Points on a hilly landscape, in no order, each with its height.
A ball rolls from a point to whichever of its 2 nearest points has the largest drop for the distance, and stops where none of them is lower. Distance is the straight distance between rows; heights are no part of it.
z257 h=663: -11, 28, 0, -14, 8, 13, 20, -23, -6, -11, -7, 19, -15, 2, 17, 0, -11, 18, 7, 0, 11, 2
z455 h=573: -3, 14, 12, -3, -10, 1, 6, -12, 17, -15, 24, -21, 22, 5, -12, 0, -5, -3, -4, 1, -24, -13
z443 h=361: -17, -1, 16, -22, -2, -9, 0, -1, -2, 30, -21, -5, 7, 17, 4, -1, -5, -1, 12, -26, 10, -3
z987 h=473: 7, -13, -19, -18, 7, -13, 2, 15, -17, -16, -6, 3, -25, -14, 21, 2, 5, 6, 0, -1, -7, 22
z602 h=859: -4, -5, -7, 16, 5, -8, -5, 9, 24, -6, -4, 22, 1, 30, -13, 10, 17, 9, 14, 7, 15, 13
z130 h=704: 8, -19, 4, 5, -20, -14, -13, 20, 6, 7, -10, 0, 1, 18, -22, 10, 1, 4, 18, -5, -7, -8
z782 h=195: 0, -22, -10, -4, 5, -15, -3, 19, -5, -19, -14, -7, 5, 15, -8, -7, 4, 5, 6, -29, -10, 7
z143 h=709: 8, -29, 8, 2, 5, 9, 8, -13, -4, 5, 11, -10, 17, 13, 7, 9, 10, -11, -23, -4, 12, 5
z996 h=135: -43, -6, 12, -15, 26, 11, -4, 6, 17, 21, -2, 3, -1, 0, -9, 4, 5, -24, 8, 14, -5, -16
z715 h=734: 23, 11, -24, 19, -38, 4, 3, 4, -5, -7, 7, -9, 24, 17, -9, 1, 7, 0, -15, -7, 20, -4
z111 h=508: 14, 6, -28, 13, -17, 17, -15, 10, -6, 16, 17, 2, -12, -10, -4, -7, 3, -13, -9, -3, 6, 9
z93 h=622: -11, -15, 12, -24, 10, 13, 10, 4, 4, -21, 6, -6, -24, 0, -5, 0, -8, -6, -7, 4, -30, 18
z109 h=210: -24, 1, 0, -1, 21, 2, -16, 6, 6, 9, -16, 18, -4, -8, -3, -11, 4, -16, 7, 15, 2, -11
z595 h=459: -3, 27, 14, 7, -1, -12, 4, 5, 5, 22, -13, -9, 7, -19, 7, -8, -5, -3, 9, -2, -13, -27
z48 h=655: -12, -21, 11, -17, 8, 16, 18, 5, -8, 1, -6, -17, -11, -10, 6, -11, -8, 2, 0, -9, -17, 3
z938 h=203: 5, 5, -26, -5, 10, -31, -13, 19, 6, 9, 4, 16, -4, -1, 6, 10, 16, 13, 22, 11, 1, 18
z524 h=548: -12, -5, -5, -8, 5, -11, -12, 5, 9, 8, -3, -1, 0, 14, 21, 18, 15, -25, -5, -13, 11, 16
z563 h=569: 1, 16, 2, -1, -24, -12, -24, 21, 9, -13, -10, 5, 15, -1, -30, -7, 0, 2, 16, -31, -10, -22
z667 h=726: 11, -38, 0, 6, -2, 13, 13, 2, -19, -5, -31, -3, 5, 7, -4, -1, -2, 13, -7, -8, 3, -2
z216 h=379: 17, 22, 6, 21, -13, -5, 3, -8, -7, 17, 1, -23, 14, -27, 6, -9, 0, -4, -4, 13, -9, -20
z676 h=383: -11, 15, -39, 0, -11, -4, -7, 14, 16, 6, 13, 28, -21, -17, -5, 5, 12, 11, 5, 14, -7, 5
z254 h=826: 4, -9, -20, 24, -9, -1, -4, 22, 24, -22, 10, 8, -13, 20, -15, 0, 12, 23, 3, -4, 11, 13
z843 h=651: 4, 19, 9, 5, -16, 1, 10, -25, 5, 20, 13, -13, 5, 4, 5, 12, -21, -7, -2, 26, -13, -5
z730 h=226: -22, 1, 10, -9, 0, 20, -11, -2, 22, 15, 4, -11, -6, -1, 4, -4, -11, -27, 4, 10, -17, -5
z963 h=697: -16, 19, 9, -22, 4, 3, 14, -20, -7, 7, -11, 2, -5, -3, 36, -1, -2, 1, 2, -16, 8, 5
z897 h=516: -14, 3, 17, -22, 35, -11, 18, -13, -6, 13, 20, 9, 6, -12, 1, 5, 7, 27, 6, 15, 11, 1
z232 h=44: -10, -21, 0, 3, -1, -3, -10, 24, 10, -16, 8, -12, 13, 17, -7, 3, 13, -20, -2, -25, -3, 10
z905 h=692: 3, -25, 4, 6, 23, 17, 20, -3, -18, -12, -21, -5, -16, -4, 5, -11, -10, 17, -6, 9, -5, -2
z189 h=621: 12, 20, -5, 6, 9, 13, 18, -10, -7, -18, -13, 22, -20, -8, 12, -5, -7, 39, -3, 1, 14, -2
z342 h=612: 11, -3, -2, 17, -2, 16, 3, -8, 8, 18, -11, -5, 3, 13, 6, 10, -8, 3, -1, 10, 8, -8
z260 h=699: 11, 2, -17, 9, -37, -15, 6, 3, -2, -1, 0, -21, 19, 22, -15, 15, 14, -11, -11, 1, -5, 8
z557 h=746: 12, -22, 15, 16, 8, 12, 17, -18, 2, -8, 5, -6, 23, 9, -11, -3, 2, 14, -17, 1, 12, -9
z471 h=507: -2, 17, -19, -12, 4, -15, -11, -3, -7, 16, -23, 11, -3, -2, 20, 16, 15, -11, 6, 1, 14, 16
z25 h=272: 26, 16, 0, 26, -12, 13, 14, -9, -24, 10, -10, -17, 9, -21, 9, -18, -8, -4, -5, -10, -3, -8
z920 h=353: 11, -6, -1, 14, 5, 6, 5, -3, -14, -27, 17, -26, 19, -11, 1, -17, -1, -4, -17, -11, 0, 2
z106 h=519: -3, 16, 11, 0, -15, -13, -19, 17, 4, 15, -18, 1, 2, -21, -14, -12, -12, -4, 17, -18, -14, -25
z928 h=578: 1, -17, -31, 1, 0, 1, -12, 11, -2, -8, -21, 28, -24, 4, -11, -5, -1, -11, 2, 24, 8, 4
z303 h=453: -9, 11, -41, 11, -11, 11, -21, 10, 9, 0, 19, 25, -18, -13, -2, -2, 10, -20, -4, 6, 11, 8
z728 h=558: -20, -18, 28, -20, 27, 2, 20, -15, -17, 5, 8, -3, -5, -15, -1, 7, -4, 13, -5, 20, -9, 4
z823 h=281: -18, 13, 13, -2, 19, 3, -8, 9, 9, 2, -15, 14, -2, -6, 0, -14, -4, 2, 15, -14, 10, -16
z56 h=782: 13, 10, -17, 19, -28, -12, 4, 14, 8, -16, 5, 4, 3, 23, -10, 6, 0, 22, -4, -13, 18, 9
z558 h=153: -9, -19, 5, -2, -25, 0, -22, 13, -2, 4, -11, -7, -1, 12, -3, 1, 0, -30, -3, -24, -1, 4
z281 h=521: -22, 11, 32, -12, 5, -2, 13, -17, 13, 2, 38, -10, 23, -7, -2, 7, -8, -5, -6, 5, -6, -17
z59 h=576: 17, 10, -21, 4, -25, -9, -4, 10, -10, 14, -6, 2, -1, -12, 8, -4, 1, -1, -5, -5, 6, -8
z390 h=302: -10, 11, -31, -13, 0, -22, -20, 21, 15, 14, -4, 28, -10, -13, -2, 5, 18, -8, 15, 19, 4, -2
z72 h=83: 11, 3, 18, 2, -16, 15, 13, -36, -5, -5, 26, -21, 23, 12, -2, 0, -16, -21, -22, -2, 6, 4
z469 h=533: 6, -5, -16, -8, 26, 2, -6, 1, -15, -18, -9, 14, -8, -22, 18, 1, 11, 3, -2, -3, 12, 18
z366 h=880: -1, -23, 2, 4, 22, 4, 3, 4, 8, -3, -2, 5, 5, 27, -7, 11, 15, 13, 8, 3, 7, 8
z289 h=592: -3, -16, 24, -13, 24, 2, 9, 2, -7, -17, 9, -2, -14, -17, -11, 3, -10, 12, -2, 27, -26, 10
z95 h=654: 16, -11, 2, 23, 2, 5, -9, -3, 10, 21, 12, -6, 5, 2, -3, 9, 10, -4, -3, 30, -6, -8
z914 h=323: 17, -8, -15, 8, 15, -18, -18, 8, 4, -4, 13, 13, 7, -12, 5, 16, 22, 8, 0, 21, 10, 15
z824 h=611: 5, 16, 0, -1, -32, -5, 4, -5, 6, 1, 24, -23, 7, 2, -8, 8, -20, -7, -3, 21, -31, -6
z769 h=365: -12, 31, 20, -1, -2, 16, 11, -2, 1, 6, -18, 8, -17, -3, 10, -15, -24, 0, 11, -19, 9, -20
z350 h=694: 2, -15, 6, 9, 5, -11, -8, 2, 18, -3, 16, 8, -9, 3, -11, 13, 7, 2, -4, 40, -15, 10
z891 h=733: -11, -11, 13, -8, 10, -16, -18, 13, 4, 3, -13, 11, -2, 17, -18, 1, -2, 9, 37, -12, -9, -6
z569 h=249: -18, -5, 12, -19, -10, -2, -9, 5, 8, 24, -13, -7, -1, 17, 4, 1, -7, -23, 0, -2, -11, -5
z226 h=247: 16, 16, -6, 12, -7, 15, 3, -23, -12, -20, 31, -35, 16, 6, -1, -13, -2, -24, -14, -14, 6, 6
z931 h=763: 4, -26, 10, 1, 4, 15, 26, -7, -14, -17, -8, -24, 18, 13, -10, -13, -2, 17, -15, -13, -9, -2
z450 h=369: 3, -3, -10, -22, -4, -27, 1, 11, -13, 4, -16, -1, -12, -2, 10, 4, 2, 6, 22, -14, -12, 18
z101 h=545: -2, 2, -24, 8, 21, 17, -10, 3, 5, -25, -5, 29, -9, -2, -11, -8, 0, -16, 7, 13, 15, 6
z924 h=617: 2, -3, 12, -1, -25, 2, -22, 9, 11, -21, -10, 16, 3, 2, -21, -8, -4, 14, 12, -37, 13, -22
z39 h=250: 3, 4, 15, -23, -5, 2, 17, -21, -9, 7, 19, -21, 14, -8, 6, 1, -15, -15, -16, -7, -12, 9
z601 h=463: -6, 12, 32, -7, 30, -1, 4, -12, 4, 1, 36, -2, 18, -16, 0, 3, 8, 10, -5, 3, 9, -8
z62 h=577: 8, 20, -3, 6, 28, 4, 7, 0, -17, -7, -21, 19, -12, -24, 18, -6, 9, 24, 3, 6, 19, -2
z834 h=456: -9, 5, -4, -15, -1, -20, -15, 9, -17, 20, -29, 10, -13, -10, 16, 5, 1, -11, 17, -3, -8, 2
z200 h=503: -11, 2, -27, 12, -6, 18, -7, 7, 15, -24, 17, 23, -29, 12, -6, -5, 2, -8, -7, 10, 10, 9
z78 h=305: 18, 0, 8, 2, -9, 14, 9, -12, -28, 0, -12, -15, -16, -18, 11, -7, -15, -1, -11, -10, 1, 6
z16 h=665: 14, -25, -2, 7, -21, -14, 4, 6, 0, 16, -9, -13, 17, 21, -5, 15, 7, 4, -6, 3, 5, 7
z139 h=551: 7, -1, 1, 5, -10, 0, 8, -10, 0, 7, -16, 2, -1, 31, 5, -3, -10, 18, 8, -10, 6, -11
z126 h=128: 12, 8, 0, -11, -11, -2, 15, -22, -13, -11, 7, -15, -2, -2, 14, 1, -11, 7, -9, -8, -7, 7
z206 h=403: 2, 1, 11, 3, 27, -9, -11, -6, 8, -3, 24, 10, 10, -14, 10, 7, 11, 2, -10, 14, 5, 9
z414 h=428: 8, -16, 5, 1, 20, 0, -3, 5, -2, -24, 26, -3, -2, -20, -4, -4, 1, 1, -20, -2, -5, 9
z250 h=690: 5, 15, 18, 18, 5, 8, -5, -34, 2, 19, 22, -6, 17, -5, 7, 9, -5, -13, -7, 14, 2, -11
z871 h=455: 3, 17, 13, 5, -10, 8, 13, -3, -5, 3, -24, 1, -12, 2, 2, -18, -15, 23, 5, 1, -1, -23

Call two points neighbours if one is among the 2 nearest of the other. Go from one point of each pair to the other, from neighbour to neighbour, staying as low as possible. Name the highest point that can't be avoided.
z232, z126: z250
z25, z72: z78
z938, z126: z414
z126, z72: z39
z232, z996: z569

Where does a ball stop that starts at each point below?
z924: z25
z602: z16
z257: z450
z931: z938
z95: z996
